Points on a hilly landscape, in no order, each with its height.
From any point a ball rolls to the lowest of the 2 points nearest to it. It stops when none of these is lower. Distance is the straight distance between rows; heights are no part of it.
k414 h=7.01: [184 174 174  90 143 121  97 118 111 126 151  84 143  74 128 154 138 182
 195 157 146  90  97 148  52 171 136 119 106 114 144  78 144 147 113  97
 175 152 121  87 148 158 172 162 103  90 190 145  21 155 174 104  87 101
 128 115  94 123 147 163  77 137  56 127 146 144 138 126]
k247 h=6.01: [ 96 147 126 106 122 136 161 136 175 139 126 162 162 131 104  93 161 152
 167 154 139 131 128 166  83 100 148 139 137 110 149 148 136 171  57 128
 119 151 140 139 131  78 159 142 178 118  87 108 149 124 111  98 115 126
 127 146  94 122 102 164 125 136 122 231 177 128 176 150]
k130 h=4.08: [151 161 132 151  94 126 150  98 105 128 135  90 192  91 164 121 140 134
 158 125 145  99 147 176 125 172 126  86 166  95  61 112 135 200 150 134
 108 173 159 118 116 109 130 102 156  73 146 147 106  96 178 170  69 147
 107  68 174 112 176 189  91 121  97 131 101 153 155 111]
k518 h=5.77: [145 145  72 118 135 167 143 151 146 177  89 165 120 180 118 143 140 150
 112 113 114 122 101 105 117 100 124 143  98 152 140  81 142 147  80 123
 159  90 130 146 117 129  95 185 148 119 104 101 161 145 134 132 198 118
 145 121  79 132  84 128 105 155 130 164 148 129 109 139]
k683 h=2.79: [164 128 135 109 165 151 133 116 123  61 153  75 125 191 179 140 125  94
 115 125 164  71 207 113  97 146 117 154  86  92  92 122 109 108 134 132
 128 135 131 104 114  90 135 183 124 143 139 208 104  96 134 135 142 175
  76  80 144 122 126 127  51 130 112  75 125 125 149 101]
k554 h=4.76: [153 146 170 116  66 158 152 161 144  99 148  83 171 116 106 126 152 164
 126 146 123 106 126 145 119 143 138  97 165 132  96 128 192 187 141 114
 139 145 122 102  91 103 112 118 126  91 116 165 111 157  99 128  64 150
 142 129 177  94 171 143 150 110  87 112  92 124 105 150]
k198 h=4.41: [187 141  25 183 182 128 148 114 123 170 182  99 142 144 121 122 123 106
 207  62  61 105 118 105 122  91  90 107 155 109  89 110  86 137 101 179
 106  98 121 120  76 143 110 159 137 133 117 155 109 119 185  94 162 121
 137 116 115 105 109 142 102  83 174 122 110 144 108 108]
k701 h=5.55: [161 124 112 116 138 159 142 113 140 130 104 159 110 193 157 179 142 178
 106 120 166 135 118 110 122 135 128 129  94 148 149  80 166 127 116  96
 181  94 134 131 136 142 108 138 128  95 106 137 142 148 133 150 130 133
  98 114 117 109 134 134  90 178 123 142 132 112 103 114]
k49 h=2.89: [ 95 114 123 152 139 101  92 116 129 208 155 162  98 118 137 122 102 159
 138  90 149 157 100 114 134 129  92 168  80 157 168 143  77 129 119 105
 159 143 114 140 163 135 171 165 150 194 128 129 149 150 159 149 145 125
 154 170  57 129  72 118 142 173 134 177 180 119 125 156]
k434 h=2.17: [152 107 150 107 167 132 144  95 131  74 124 107 146 154 171 148 152  85
 123 148 166  90 150 140  85 141 125 159 103 110 131 137  96  76 135 145
 117 153 181 137 134 142 136 155 127 134 125 140 104 101 153 131 173 170
  77  95 137 147 111 146  81 131 129 105 134 129 182  90]
k759 h=5.11: [152  28 101 119 133 116 145 100 138 160 170 128 141 130 118 159 129 187
 139 109 150 154 126 130 205 113  86 128 110 135 128 206 130  59 167 141
 120 129 125 104 145 174 127 119 113 175 121 148 133 145 101 121 112 120
 144 206 120 111 152 129 156 137 163 107 134 107  84 126]
k494 h=3.01: [ 81  99 208 135 154 132  45 173 112  95 135 123  84  98 109 106  97  87
 106 152 120 115  85  93 136 110  96 138 100 170 188 133 117  81 153 111
 159 140 112 110 148 119 153 132  98 134 139 113 116 173 131 107 119 140
 131 165 103 151 120 106 158 108 119 127 131 140 105 153]
k226 h=6.37: [129 163 153 167 144 165 150 133 137 145 131 215 119 141 150 123 173 125
 178 154 110  98 122 127  82 133 125 165 143 123 169  95 151 198 120  72
 174 113 129 152 148 106 130 126 171  68  95 103 143 180 129 122 106 156
 137 116 159 147  53 125 142 129 136 194 136 149 157 141]
k263 h=3.25: [112 132 108 160 117  82 101 117  92 135 174  78 119 102 146 105 123 103
 168 114 126 113 111 116 116 144 134  98 164 142 117  95  84 182 121 136
 127 143 173  99  99 123 137 101 138 131 120 164  98 145 162 137  85 143
 101 123 144 109 127 120 142  90 121 146 108 127 115 113]
k144 h=0.73: [100  83 107 158 168 182 128 118  90 168  87 160 145 107 150 153 121 109
 114 129 121 116 118 113 216 128  76 141 110 163 114 139 124  32 166 122
 140  79 146 124 176 146  90  92 128 106 162  58 206 125 133 160 153 142
 136 158 174 179 152 156 127 129 150 121 108 148 100 155]
k590 h=4.87: [152 133  76 135 113  75 131 102 113 146 112 113 123 114 134 171 150 157
 145  75 131 172 109 123 129 156 147  94 115 145 103 114 129 131 139 130
  97 112 154 128 135 171 112  80  76 105 138 169  91 161 147 126 122  91
 125 125 151 155 172  89 178 111 133 101  72  89 120  94]
k137 h=5.13: [114 130 113 147 121  88 133  78 123 172 142  80 108  84 147 151 109 127
 128  87 137 177 148 136 138 159 151 128 149 140 106 134 107 103 133 154
  91 132 130 150 125 163 138  81  98 151 144 144 122 128 133 112 110 111
 123 150 122 146 136 124 183 124 136 103 109  93 149 140]
k537 h=6.08: [104 110 167 166 129 156 128 116  96 116 129 178 126  97 156 159 145 126
 125 153 143 104 141 122 136 184 108 150 131 125 132 130 141 116 170  78
 143 103 156 117 183 134 133  96 150  82 144  97 146 157 122 151  96 159
 136 139 194 163 109 120 156 114 121 109 117 126 143 140]
k448 h=4.29: [180  91 124  95 106  78 174 115 164 105 136 124 142 142 104 146 172 172
 126 145 163 141 119 138 109 137 146 117 156 110 134 155 150 140 144 145
 143 151 148 151  70 175  83 119 134 130  87 188  80 182 113 139 116 125
 110 136 146  75 143 100 141 121 138 101 116 120 105  97]
k145 h=6.04: [109 131 172 168 140 144 101  94 104 130 125 129  88 132 187 128  68 104
 102 145 151 138 161 141 170 158 127 125 139 144 113  91 132 134 149 117
 156 134 106 110 173 106 171  71 145 123 148  83 166  60 138 166  83 159
  79  94 161 108 176 172  88 196 109 145 126 135 131 145]
k541 h=4.91: [165 143 143 163  92 115 155 139 193  78 108 156 105 164 117 140 134 135
 120  96  77 166 144 134 112  84 118 102 152 104 107 129 175 145 169 125
  93 143  59 172  95 150 137 136  98 113  97 149 114  90 130  93 113 111
 137 102 151  50 136  99 124 142 183  89  82 115 154  94]
k835 h=5.50: [111 107  86 130  60  48 118 128 178 122  75 138 140 141 112 131 157 128
 139  88 127 157  88 136  92  73 138  94 129 152 131 125 116 178 121 153
  90 168 181 160 112 169 153 146 129 122  71 147 136 108 156 124 135 125
 116 130  85  74 128 104 136 155 157 205 118  91 179  88]
k635 h=7.27: [179 178 114 136 114 130 145  83  88 195 127 100 154  87 188 185 122 177
 143 118 172 125 151 125  89 214 146 151 147 125  99  49 136 180  81  98
 188 107 132 148 111 177 112 134 142 122 161 137  81 150 152 170 112 111
 124 110 128 104 100 167 100 177  72 122 133 134 108 126]
k881 h=5.46: [152 155 157 131 159 146 153 165 117  70 101 156 150 144  98 149 157 136
 143 160  51  73  95 139 104 120 127 117 115  98 120 130 153 126 178 105
 117 105 112 132 132 132 111 135  76  50 157 137  95 144 148  96 152 114
 148  75 165 161 163 117 103  74 132  79  76 143 140 113]
k303 h=5.42: [132 170 129 169 121 136 115 137 167 129 154 125  61 188 119 100 107 108
 142  81  75 155 152  97 117  69 138 116 160 141 149  83 149 171 105 139
 130 111  69 167  64 110 117 135 109 151  74 162 135 124 114  72 114 104
 128 128  89  70  97 102 147 134 183 146 107 115 113 132]
k953 h=4.86: [159  96 118 123 180 134  99 129  94  89 148  92 117 149 135 146 144 144
 153 132 145  96  72 119 145 124 108  84 106 169 145 104 136  85 139 117
 162 107 165  71 120 119 113  98  94  77 149 170  91 172 164 127  95 118
  83 134 147 143 213 139 113 104 110 122  82 121  71 109]
k239 h=3.97: [111 119 119 125 107 132 134 173 175 113 144 134 124 154  84  79 149  82
 128 163 115 108 125 117 106  89 118 146 146 140 170 129 145 161 115 140
 127 130 151 141  76 117 104 163 155 142  58 125 140 178  90 112 149 163
 132 166 106  98  41  92 176 105 154 177 174 144 109 146]
k233 h=3.53: [ 90 117 180  96 180 168  96 166 134 101 114 124 114 124  91  75  95  87
 112 189 121 115 105 131 121  81 118 142  82 141 186 129 114  70  93 140
 154 137 109 120 127  95 142 158 118 130 142  90 138 133 123  87 141 125
 116 136  68 160 111 150 109 112 113 168 169 156 121 165]
k461 h=3.16: [ 80 114  95  58 146 129 110 127  95 114 105  72 106 156 111 109 109 110
  76 134 155 147 137 123 167 131 146 102 105 124 116 165  85  53  93 171
  98 112 137  96 137  68 115 123 102 157 160 138 154  89 121 133 151 116
 111 125  95 189 185 129 122 110 109 117 148 111 108 134]
k117 h=1.80: [105  80 105 157 220 157 134 116  91 128 125 155 153 143 131 136 126  97
 138 150 115  79 102 107 176 112  81 161 120 135 148 155  96  53 150 128
 128  81 166 126 154 126  87 112 138 119 124  83 155 138 148 136 184 136
 105 135 159 200 127 168  90 108 166 135 130 178 125 138]
k332 h=5.61: [120 179 147 106 123 170 125 187 109 116 161  84 115 137 106 131 152 147
 119 128  90  97 136  96  98 148 147 118 126 151 122 130 161 148 101 103
 131  81 115  66 118  75 123 137 110 113 157 143 115 159  85  92 107 136
 171 162 131 172 140 102 183  77  82  81  97 112 100 168]
k388 h=5.92: [141 131 146 163 136 191 131 147  81 136 164 127 143 107 168 171 123 152
 105 127 142  87 158 113 177 192 110 137 137 139  93 124 179 105 156  77
 152  79 129  76 154 125 116  87 136  99 181 110 146 148 105 152  87 144
 148 154 199 168 149 129 134 107 104  60  83 127  84 144]
k864 h=3.39: [193 103 101  87 185 154 137 117 118  83 157  50 120 204 157 149 142 121
 142 111 156  87 161 112  90 122 109 133  96 128 115 116 127  88 104 148
 146 107 174  85  68 123 107 179 107 119 131 210  87 143 141 119 149 161
  64 122  91 114 161 149  72 110  98 116 125 106  72 107]
k373 h=6.19: [100 122  99  66  99 120 148 161 139 147  73 154 188 112  93 108 151 143
 121 174 162 128  84 150 113 107 151 122 105 123 139 123 113 146  59 133
 142 153 173 129 148 103 127 162 174 126 116  74 150 129 125 154 169 118
 136 118  94 138 111 153 101 142  91 213 190 146 143 131]
k699 h=5.93: [128 159  96  99 187 134 160 129 150 191 101 211 101 146 115 141 149 158
 148 126 114 143 109 120 120 114 149 183 100 144 192 127 125 149  92 121
 166  99 118 169 122 137  99 144 152 138 109 102 130 194 128 123 187  86
 162 149  79 171  70 100 140 143 142 167 165 133 133 145]
k843 h=5.41: [125 169 111  98 136 140 146 162  94 107 128  74 164 114  90 122 171 118
 136 151 101 108  97 120 120 144 161 106 140 157 112 121 137 129 105 140
 126  84 172  84  94  99  71  89  94  87 147 143 108 185 112 120 130 129
 141 140 163 178 171 104 195  63  92 104  71 125  87 148]
k410 h=6.51: [142 146 163 175 191 176 163  66 125 165 178 189 110  93 143 132 146 101
 216 150 112 124 151 136 120 140 112 189 184 124 183 146 148 136 142 111
 164 107 113 165 149 150 140  96 147 108 101 123 111 191 113 100  87 151
 145 165 167 136  35 148 152 134 180 166 132 159 168 155]
k151 h=1.75: [ 65 188 152  95 149 132 111 143 124 134  58 111  97  96 123  96 123  35
  81 158 120 140 127 113  67 136 179 155 137 146 170 109  84 104  66 168
 130 131 131 188 103 119 104 130 116 154 148  99 136 133 139 116 185 128
 130 113  90 198  57 109 146 104 125 136 133 150 172 154]
k745 h=2.46: [ 61 109  69 107 135 120  89 147 122 174 107 114  97 132 101  86  88  91
  93  85 114 173 115  98 179  88 120 115 109 152 110 169  77  79 110 169
  96 121 113 123 123  80 101 148 109 184 126 115 184 102 120 136 165 119
 157 160  85 165 132 111 165 117 151 135 143 123  94 155]
k344 h=5.17: [103 195 131 142 130 153 130 118 138 139 139  82  76 165 139  88  92  89
 118  93  80 153 171 125 105  98 177 112 193 148 120  81 137 153  48 177
 109 108  87 177  57  95  94 106 107 163  98 131 174  76 111  84 122 114
 130 125  88  94 131 138 135 125 149 162  99 112 131 180]
k726 h=3.43: [ 94  85 137 157 123  72  84 120  93 157 137 177 130  92 146 120 121 130
 130 111 160 111  99 105 135 157  94 172  90 132 158 136  71 135 156 107
 143 155 160 133 187 151 162 160 162 161 138  96 126 150 162 193 169 145
 159 128 115 147  62  98 134 145 137 135 183 138 133 112]
k21 h=5.43: [119 107 134 111 100  42 102 118 101 167 189  60 126  46 119 106  58 158
 128  82 150 153 155 140 165 155 155 139 149 112 110 176  94 132 158 140
  85 172 117 113 151 149 177  88 125 189 167 136 114 110 117 110 105 105
 131 165  82 154 140 125 178 119 102  90 137 110 147 137]
k735 h=2.26: [158 111 163 100 145 164 187 108 179 123 130 210 146 139 123 169 140 217
 124 165 140 145 177 163 138 124 132 165 100  82 148 185 186  89 153  88
 135 127  57 140 167 143 146 143 143 139 130 108 154 100  80 120 110  96
 171 135 134 117 139 136  88 169 144 107 153 132 151 136]
k641 h=6.58: [101  64 134 150  94 167 154  98 163 118 142 116 106 148 143 115 120 120
 120 131 144 155 157 153 165 106  95 145 167 158 123 164 158 108 149 139
  96 124 144 121 121 117 141  97 139 139  74 119 210 101  80 112  66 176
 101 193 156  75 140 172 173 148 148 177 135  96 132 176]
k19 h=3.90: [186  91  78  85 138  87 142 135 130 103 168  81 134 178 106 136 169 178
 142 121 151 116 112 113 102 137 132 106 120 114 113 149 124 138 108 148
 139 126 172  85  55 134  90 160 146 134 101 225  63 181 134 134 126 131
  89 133 104 104 160 109 115  88 108 107 116 119  63  91]
k785 h=7.14: [157 153 147 118 168 117 105 109  85 137 108 107 141  98 158 153 128 142
 141 162 164  92 100 120  69 175 138 150 106 134 155  51 111 142 100  98
 189 124 164 130 120 164 112 144 123 102 158 131  65 180 171 153 147 121
 107 101 110 136 111 146  82 150  77 126 140 157 114 112]
k914 h=4.66: [167 124 157 163  90 134 170 113 192 110 127 172 107 156 152 183 139 158
  95  92 122 144 186 139  91 142 110 159 148  99 113 135 190 137 170 107
 103 127  71 181 120 181 153 160 125 129 104 131 141 100 102 122 115 138
 162 128 144  68  88 104 122 164 159  74 126 104 168 114]
k294 h=4.02: [121 124 170 203 108 101 105 110  92 123 167  69 114  49 162 100  88  30
 142 125 135 119 141 127 129 162 126 116 207 131  94  93 106 158 165 158
 128 170 160 137  97 163 149  78 120 127 140 118  99 116 152 148 100 178
  98 114 179  69 105 136 132 108 139 104 113 143 125 124]
k350 h=3.67: [143 203 160 152  97 127 141 106 104 112 115  89 133 104 167 131 112 115
 116 121 123 134 145 158 117 175 167  76 173 125  85  84 151 188 145 121
 123 144 118 136 114 119 123  51  94  85 166 148 109  85 163 152  67 117
 102  61 181 112 200 161 101 136  94  92  59 133 145 112]
k95 h=3.74: [ 73 130 121  87  82 113 120 131 108 118  88 120 115 144 144 152 138 129
  56 129 170 135 160 127 118 181 157 132 100 119 111 146 112 102 117 127
  86 116 173 121 173 105 141 130 135 141 145 120 160  90 114 166 154 145
 116 115 116 189 125 117 147 123  91 105 150  99 156 126]
k113 h=4.37: [174 130 125 130  98 125 172 131 159 127 144 128 161 129 143 153 130 154
  87 116 138 112 182 136  96 161 126 149 144  76  77 128 148 139 141 126
 106 136 107 155  98 169 120 186 150 156 127 125 123 101 106 147 164 138
 163 110 130  90  76 116 108 138 122  59 161 133 133 106]
k206 h=0.82: [ 75 141 128 100 193 104 117  93 125 163 117 135 103 100 119  94 124  88
 140 153 162 150 108 128 116 131 153 158 124 137 207 156  55  91  94 162
 135 157 144 168 126 123 117 117 139 187 121 112 119 155 153 131 174 114
 118 148  76 185  73 132 132 129 162 149 170 159 156 151]
k52 h=1.49: [ 82 154 158 100  94 139 121 178 117  87  94  99 120 134 107  80 112  54
  40 181 129 119 164 111  92 140 157 134 149 120 129 120 110 143  93 153
 112 131 118 151  87  99 111 148 145 172 142 117 136 106  96 137 176 149
 125 108 122 145  69  87 126 108 100 107 150 141 131 138]
k951 h=5.16: [165 117 138  95 152 132 119 186  99  95 141  95 183 101  85 134 151 166
 137 164 117  75  83 119 169 133 135  97 126 138 127 148 152  81 155 115
 150 117 150  73 135 138  90  97 104  94 179 139  88 175 117 122 116 107
 136 154 177 168 210 120 140  72 100  75  83 133  66 122]
k685 h=5.83: [118 140 177 137 148 111  97 102 115 135 143 166 110 126 146 141  80 171
 123 136 137 139 168 147 162 158 122 140  83  94 119 148 121 132 158  88
 136 137  63  94 215 111 206 109 159 136 169  98 121  68 127 137  90 115
 121  99 130 147 172 144  89 186 111 119 142 133 160 116]
k447 h=2.30: [106 135 119 122 132  83 113 120 166 198 124 155  93 106 111 141 118 152
 132  83 116 197 108 127 108 109 126 154  84 155 155 161 106 105 132 141
 118 142  90 169 139 165 149 161  88 172 128 133 125 151 140 105 149 103
 179 177  51 135  89  85 187 154 146 139 140  98 151 147]
k479 h=2.55: [136 105 141 121  96 153 114 166 146  81 116  81 141 134 124  62 110  24
  91 182 130  97 145 125  87  82 116 143 147 138 127 111 110 131 105 175
 115 171 146 150  59 136 119 192 161 173 116 115 131  99 110 124 197 171
  93 111 112  83  48 131  84 113 126 154 164 156 124 124]
k717 h=2.75: [ 85 164 124 175 121 142  89 135  83 166 140 129  78 125 147 103  81  90
 132  74  80 163 128 114 191 115 151 108 165 172 120  81 116 171 110 132
 144 103  98 121 118  93 124  52 104 140 130 119 167 107 121 134  82 100
 139 132 161 136 177 126 176 139 130 145  72 109 111 153]
k804 h=4.47: [163 103  70 118 133  92 118 112 130 131 142  81 120 144 115 144 144 157
 170 100 126 146  65 139 151  94 123  58 129 162 124 114 131 121 121 159
 130 129 161 102  98 145 119  96  88 106 121 192  99 147 169 119  92  96
  96 132 129  93 225 135 139 113 125 152  83  95  87 103]
k235 h=2.50: [105 116 104 150 190 133 111 104  89 100 122 131 124 141 129 110 118  62
 148 129 106 113 104 121 160 113 101 104 121 121 131 149  71  64 138 160
  91 111 142 101 165  93 129  94 125 112 151 103 140  93 179 119 153 126
  99  98 154 189 156 153 100  85 161 128 110 145 154 106]
k421 h=1.68: [ 53 154 124 120 143  80  98 122 134 169 111 153  91  87  96  95 102  85
 123 112 106 196 109 107 147 105 145 140 114 139 164 172  71  96 134 159
 108 152 102 172 146 129 125 117 102 179 126 117 134 125 142 121 157 106
 157 153  90 178  88  86 197 120 170 125 140 140 161 144]
k114 h=5.76: [143 170 117 108 144 171 146 152  93 142 150 125 134 128 131 170 139 185
 104 110 111 108 169 106 133 182 145 142 113 107  93 153 169 108 124  92
 120  64 102  96 155 111 107 126 114 114 183 128 127 146  88 118 135 110
 175 144 138 202 142 100 156  84 101  45  97 114 100 147]
k536 h=6.24: [105 126 176 169 102 158 125 157 143 101  85 197 124 107 131 124 156  84
 127 170 109 113 105 127 106 122 115 143 136 133 149 100 159 158 159  89
 150 122 141 146 161 128 139 125 135  62 111  74 157 149 119 130 117 170
 140 121 176 115  85 110 151 125 129 161 129 137 157 141]
k322 h=5.67: [139 124 196  83 115 118 117 118 132 103 175 120 132 126 141 175 107 215
 116 146 171 112 179 156 134 190 143 140  90  95 113 163 165 111 168  82
 130 144  92  72 206 116 184 124 139 129 176 141 110  99 105 132  71 133
 131 125 129 154 184 147 104 152  70  71 149 118 155 131]
k805 h=2.77: [149 109 160 111 116 160 172 130 170 125 143 156 169 114  86 117 125 188
 142 164 125 148 143 169 155  93 127 136 140 100 131 180 180 128 127 114
 138 137  72 129 120 115 138 130 148 142 107 119 138 124  67  99  87  98
 151 158 137  77 144 163 127 159 140 159 149 133 130 154]
k909 h=5.78: [ 89 112 114 134  68  93 147 154 188 116  76 194 146 143  90 104 173 126
 164 123 122 162 103 152 119  72 140 129 131 145 158 140 153 186 115 120
 110 146 158 156 126 120 144 118 147 105  51 123 168 134 102 116 100 123
 127 155 129  89 123 112 179 160 162 234 135  94 182 121]
k351 h=0.98: [109  98 135 148 129 113 120  78 111 111 106 135 128 125 171 105 133  66
 124 155 186 127 106 130 141 134 134 133 153 140 144 119  82 115 136 149
 140 171 195 154 150 135 128  96 158 148  99 104 148 111 162 167 151 171
  70 109 156 125 109 156  89 156 163 154 144 147 165 106]
k814 h=3.37: [130 110 127 146 116 135  96 147 166 114 144 111  95 180 126  52 113  46
 129 152 144 108 126 110 112  74 115 136 143 174 173  98 109 144 105 165
 132 171 167 166  72 130 114 158 152 168  65 136 146 143 123 128 162 164
  83 132  83  83  39 122  95 119 178 187 170 149 104 120]
k176 h=2.25: [ 88  86 162 140 136 109  99 116 105 115 145 126 121  90 111  95 105  90
 126 171 159 136 100 119 176 121 118 122 147 142 167 141 105 106 155 140
 153 154 144 123 139 132 119  87 136 145 111 112 128 159 121 149 115 140
 103 156 158 118 125 135 144 128 151 139 141 149 104 139]
k671 h=3.92: [130 127  69 159 167 144 112 117 102 147 173  79 114 142 152 116 127  87
 176  84 101  93 113 119 116 109  95 106 139 148 112  96  83 126  99 162
 106 112 168  87  91 111 140 154 130 125 127 144 119 124 183 105 134 155
 118 130 106 123 115 148 124  81 129 149 120 109 108 129]
k505 h=4.11: [ 81 116  94 117  91 108 135 136 106 115 126 131 108 174 137 136 117 149
  52 100 169 148 187 104 164 181 155 134 135 100  87 176 114 133 137 104
  77 102 140 114 147  76 104  98 150 157 111 152 177  93  81 176 142 129
 114 124 150 178 141  90 150 128 132  71 125 107 124 114]
k753 h=6.31: [ 79  87 165 174 111 143 108  87 122 156 137 130  84 112 174 116 102 107
 136 122 151 151 137 148 155 132  94 154 147 164 144 137 119 122 140 123
 135 142 139 122 177 116 201  90 152 129 111  88 193  89 134 133  76 179
  97 156 132 101 130 176 146 169 125 209 152 106 152 176]
k255 h=6.86: [170 177 155 101  77  78 106 151 121 163 146 101 167  42  95 133 117 188
 171 126 124 116 120 146  65 154 154 117 133  79 114 102 128 198 103 112
 146 159  97 139 132 165 169 180 134 136 174 132  51 133 132 105 107  84
 181 118  82 107 116 127 119 135  61 114 166 131 142 117]
k862 h=3.30: [153  72 161 113 133 149 153 133 171  91 163 143 189 122  86  99 131 150
 149 190 125 120 140 174 133  93  98 143 127  77 121 198 153 127 168 128
 105 173  78  96 126 102 140 170 172 149 118 105 122 104  75 116 120 139
 133 127 138  60 110 162  85 124 150 127 183 192 119 135]
k583 h=6.68: [144 167 128 122  58 100 110 177 140 168 124  86 186  44  83 110 114 125
 147 126 102 123 107 149  92 105 124 105 142 111  93  88 138 203  97 148
 137 150 125 141  93 163 156 189 133 124 141 102  98 126 124 117 130 115
 175 135  92  63 115 131 138 144  73 158 163 136 113 133]
k9 h=4.60: [151 140 143 113  93 127 180 133 162 104 111 136 154 128 112 138 193 132
 138 160 143 134 126 142  72 139 158 132 168 132 128 114 174 188 128 132
 142 131 171 158  74 142  73 118 129  87  76 159 105 197 102 134 106 162
 127 132 164  87 108  99 169 119 122 149 105 123 129 129]
k692 h=5.44: [128  63 147 102 129 134 113 126 119 101 172 103 116 151 141 167 130 190
 110 129 174 115 135 133 166 150 100 123  97 136 121 167 151  74 162 105
 131 125 142  55 164 121 161 132 123 133 146 146 128 129 104 127  88 147
 115 174 127 134 177 134 134 128 103  92 146  97 101 123]
k213 h=4.48: [ 99  92  70 110  83  89 148 135 129 146 118 157 157 138 101 113 132 148
  88 125 153 157 136 113 192 127 135 132 147 123 122 170 119 148 133 128
 109 118 144 144 121 131  74 107 156 178  80 129 166 140  75 179 146 105
 138 156 162 132 119  90 176 146 154 119 146 127 107 111]
k232 h=3.96: [144  93 151 130  95  87 127 123 144 114 108 175 138 112 156 142 135 113
 104 131 153 102 149 132  97 152 119 176 100  91 120 126 117 120 170 114
 113 158 143 155 172 175 171 193 156 154 140  78 127  90 131 167 190 147
 168  87 116 135  58 104  91 151 119  86 182 133 174  88]
k764 h=3.79: [115 108 156 115 164 202 139 147 158  94 125 165 147 163 119 102 125 120
 115 191 114 103 145 152 126  99 104 169  93 111 137 153 148  98 120 107
 115 122  98  90 158  75 151 175 173 125 130  71 170  98  88 110 149 150
 124 123 123 131  93 162  86 130 124 156 184 168 141 160]
k748 h=3.27: [124 198 176 169 107 127 122 122 120 124 128 126  99 116 142 111  95 113
 130 111  85 162 138 120 135 130 176 108 183 123 127  82 129 183 132 115
 148 132  67 157 109 115 128  64 104 136 139 138 115 110 119 107  82  99
 129  95 168 106 159 133 143 144 135 108  69 127 137 125]
k392 h=5.12: [162 157 125 134 132 147 140 129 171  88  88 186 126 187 124 155 132 160
 121 105  89 150 142 141 121  94 121 109  91  89 109 136 155 129 145 103
  98 126  52 131 161 108 156 147 122 100 125 119 137  53 137 109 138  97
 139  69 132 113 169 134  66 163 156 113 107 124 172  91]
k405 h=4.46: [157 107 135 127  79 125 150 141 134  90 137 120 195 122 119 125 144 167
 119 136 132 100 153 163 135 157 107  98 131  85  66 155 155 175 174 118
  92 166 125  98 114 110 120 141 157  97 125 148 112 119 125 167 102 149
 138  83 176 112 166 141 106 102 108  85 120 155 122 104]
k678 h=1.69: [128 126 168 108 133 129 146 112 139 144 128 171 125  94 121 147 113 175
  94 146 129 160 173 128 165 139 148 153 123  90 142 182 163  69 162 112
 129 134  60 166 167 181 125 107 112 169 159 103 128 119  80 113 135  89
 172 153 130 150 132 103 145 138 150  65 133 127 139 136]
k557 h=5.10: [143 167  65 116 101  79 104 163 102 115  95 117 142 130 104 121 138 136
 125  85  92 146  81 115 153 114 161  65 103 114  99 114 104 143 132 131
  94 123 131 121 138 122 118 106  71 102 158 159  87 120 153 129 141  73
 133  91 143 158 201  77 153  90 125  87  76 109 101  74]
k584 h=5.30: [144 184 103 101 136 127 130 160 117  96  57 135 109 159  97 142 154 118
 114 121  70 137  77  98 103 102 173  97 110 124 145  85 123 126 123 132
 133  97 119 156 111 134  89 122  52  79 146 152  92 147 144 102 178  85
 129  77 121 153 158  90 131 102 135  99  73 120 114 104]
k694 h=4.80: [121  67  70 118 126  95 165  75 130 184 130 170 157 124 114 139 131 163
 145 104 146 179 138 137 213 121 116 128 116 120 138 208  96  86 139 148
  99 123 130 153 162 163 103  77 132 176 105 131 155 123 114 141 131  88
 146 174 135 160 141 128 163 156 177 130 132 117 135 119]
k415 h=4.81: [156 165  68 158 155 151 154 107 137 144 161  74 133 157 127 103  97  96
 150  72  74 128 169 130 127  99 122 100 185 104  71 122 108 130  76 193
  76 106  78 141  63 100 104 143 136 171 119 132 144  57 144  92 154 108
 143 108 111  90 140 163 101 105 160 118 119 134 124 139]
k809 h=6.43: [123 145 117  79 100 119  99 180 111 132  98 102 183  76  82 107 130 118
 141 167 120 104  47 145 111  94 119  85  98 137 136  85 110 155  90 138
 152 145 168 110 127 132 141 176 125  91 156 100  98 145 161 134 142 116
 135 115  91 114 141 144 109 115  66 187 160 143 103 131]
k740 h=5.18: [157 135 100 154 109 115 134 105 186 120 103 137  86 179 153 172 158 130
 141  58 102 153 118 126  62  87 116 110 125 142 124 104 148 143 124 143
  94 131 119 165 112 172 168 170 101 103  95 154 113  95 172  87 141 129
 119 118  79  72 113 118 108 148 168 147 105  82 180  90]
k729 h=5.32: [158 104  99 134 125 154 113 142 140  96  57 196  96 199 142 173 139 142
  87 111 119 139 102  96 146  96 109 120  71 138 127  99 166  94 167  93
 141  97 105 129 179 141 125 152  92  80 126 114 171  97 132 145 173 118
 119  84 131 118 160 107  69 177 154 112 116 117 125  91]
k433 h=1.89: [ 92 129 111 161 173 187  84 124  65 181 128 154  99 115 157 126  90 108
 128 105 106 137 106 110 232 125 103 118 115 187 129 103 118  85 129 116
 168  87 113  96 168  89 113  76 120 121 169  88 182 126 147 161 103 108
 146 143 165 172 179 145 145 132 123 140  92 134  73 164]

Where does a ball stop that starts at each point below?
k255 | k206
k518 | k206
k9 | k351
k410 | k804
k405 | k144
k226 | k804
k692 | k206

Call two points neighbours if one is among the 2 nearest of the other. Go from one point of each pair to the other, from neighbour to neighbour, staying as low as possible. Name the highest point that can't be avoided.
k678 / k351 | k764
k263 / k678 | k294
k206 / k52 | k151
